A landscape with many valleys, sampled at points; each row gives a point and its height.
A ball rolls from a point to the lowest of its 3 nearest points, and stops where none of them is lower. Distance is the straight distance between rows; heights are no part of it.
k_847 h=82: [126 106 124 125 114 179 138 117 117]
k_17 h=106: [115 107  55 123 113 171 165 166 134]
k_989 h=166: [167  87 156 105 127 103 118 121  97]
k_670 h=131: [148  79 153 124 126 136 126 119  93]
k_601 h=221: [106 175 120 153 116 179 136 112 150]
k_15 h=203: [158 107 183 119 118  86 115  96 107]
k_846 h=408: [ 98 166 155 155 151 112 112 119 140]
k_501 h=100: [110 157 125 138 168  98 120 145 142]
k_218 h=102: [133  87 144 128  89 171 126 110  99]
k_518 h=281: [116 127 158 137 118 146 120 103 115]
k_608 h=120: [104 168  93 141 160  63 125 168 153]
k_822 h=83: [106 141 109 134 159 109 127 164 142]
k_112 h=81: [119 154 100 123 168  44 126 169 161]
k_874 h=181: [177 116 149  71 143  65 123 118 128]
k_539 h=177: [ 85 169  73 165 158  79 127 177 158]
k_260 h=182: [170  64 142  94 133 114 123 128  92]
k_134 h=176: [160  91 138  92 147  95 128 131 111]
k_184 h=512: [104 156  73 136 120 182 149 140 162]
k_544 h=96: [140 158 104 135  97 207 178 102 152]
k_492 h=90: [142  78 121 117 109 181 133 131  99]
k_106 h=37: [123 167 129 130 172  66 114 142 152]
k_226 h=397: [113 157 175 151 143 117 102 102 117]
k_490 h=98: [129 137 125 134  94 198 149 106 136]
k_92 h=495: [136 113 179 152 115 110 108  88 105]
k_100 h=103: [114 114  67 117 125 164 148 160 141]
k_856 h=111: [144  67 108 104 142 137 132 150 101]
k_64 h=286: [111 180 100 143 120 186 153 128 163]
k_552 h=159: [120 163 115 142  98 201 156 110 151]
k_213 h=101: [143  68 161 145  58 161 120  91  82]
k_738 h=104: [120 131 104 132 122 195 140 124 131]
k_866 h=267: [130 121 155 121 153  99 118 128 125]
k_726 h=387: [179 147 201 109  97  44 103  79 125]
k_174 h=264: [125 127 101 128 158 112 126 156 126]
k_700 h=125: [151  60 168 125  91 132 117 112  85]
k_48 h=75: [134 124 104 120 103 204 152 126 129]
k_228 h=474: [ 95 139  40 141 112 149 155 188 149]
k_177 h=269: [ 81 184 129 160 142 156 120 130 156]
k_372 h=109: [146  68 155 131  93 163 122 107  90]
k_282 h=422: [113 141 136 139 129 155 121 127 135]
k_309 h=32: [149 133 199 117 116  63 101  89 115]
k_949 h=68: [131 107 143 123 140 129 121 126 113]
k_474 h=105: [129  96 109 112 149 140 127 148 108]
k_609 h=231: [166 152 163  88 144  58 113 110 144]
k_844 h=211: [165 113 191 133 106  72 105  84 110]
k_687 h=243: [139  83 171 130 113 130 119 102  89]
k_815 h=146: [161 141 134  88 157  61 114 137 137]
k_628 h=354: [ 98 145  63 138 122 172 153 162 149]
k_301 h=220: [ 93 158 101 152 160 102 126 164 150]
k_831 h=85: [143 152 128 110 159  60 125 144 148]
k_540 h=284: [ 86 179 118 163 162 106 114 143 159]
k_72 h=318: [120 112 102 110 156 103 134 161 124]
k_302 h=97: [ 88 162  64 157 130 150 142 169 161]
k_633 h=310: [172 149 188  87 121  54 102  95 135]
k_887 h=110: [112 107  74 128 139 136 137 171 127]
k_942 h=99: [128  85 100 113 126 175 142 142 109]
k_389 h=614: [120 143  56 131 117 192 171 153 164]
k_212 h=280: [ 88 161  89 152 153 122 124 162 153]
k_404 h=86: [143  86 147 135  66 194 136  80  97]
k_971 h=174: [171  96 171 102 131  93 116 113 102]
k_274 h=132: [133  95 154 127 114 152 116 115 107]
k_888 h=360: [106 139 166 152 117 140 113  92 111]
k_952 h=633: [122 160  76 127 104 192 172 129 155]
k_855 h=242: [140 145 176 124 143  64 103 107 126]
k_312 h=248: [144 125 198 139 107  88 106  85 110]
k_317 h=292: [ 76 194 126 164 147 142 116 134 158]
k_102 h=209: [164 125 167 100 135  71 117 107 124]
k_672 h=305: [ 99 135  76 137 137 147 139 160 141]

Call two points neighbours if one is among the 3 nearest of the other. Go from one point of each pair to the other, from neighbour to neighbour, staying as low as possible. Name the highest point that can't be avoided.
k_106 and k_989 -> k_102
k_949 and k_309 -> k_15
k_404 and k_544 -> k_218
k_48 and k_544 -> k_490
k_106 and k_822 -> k_501
k_949 and k_48 -> k_474

Where does a ball stop that starts at each point below?
k_815 -> k_106
k_177 -> k_544
k_92 -> k_989
k_952 -> k_544
k_608 -> k_106
k_846 -> k_106
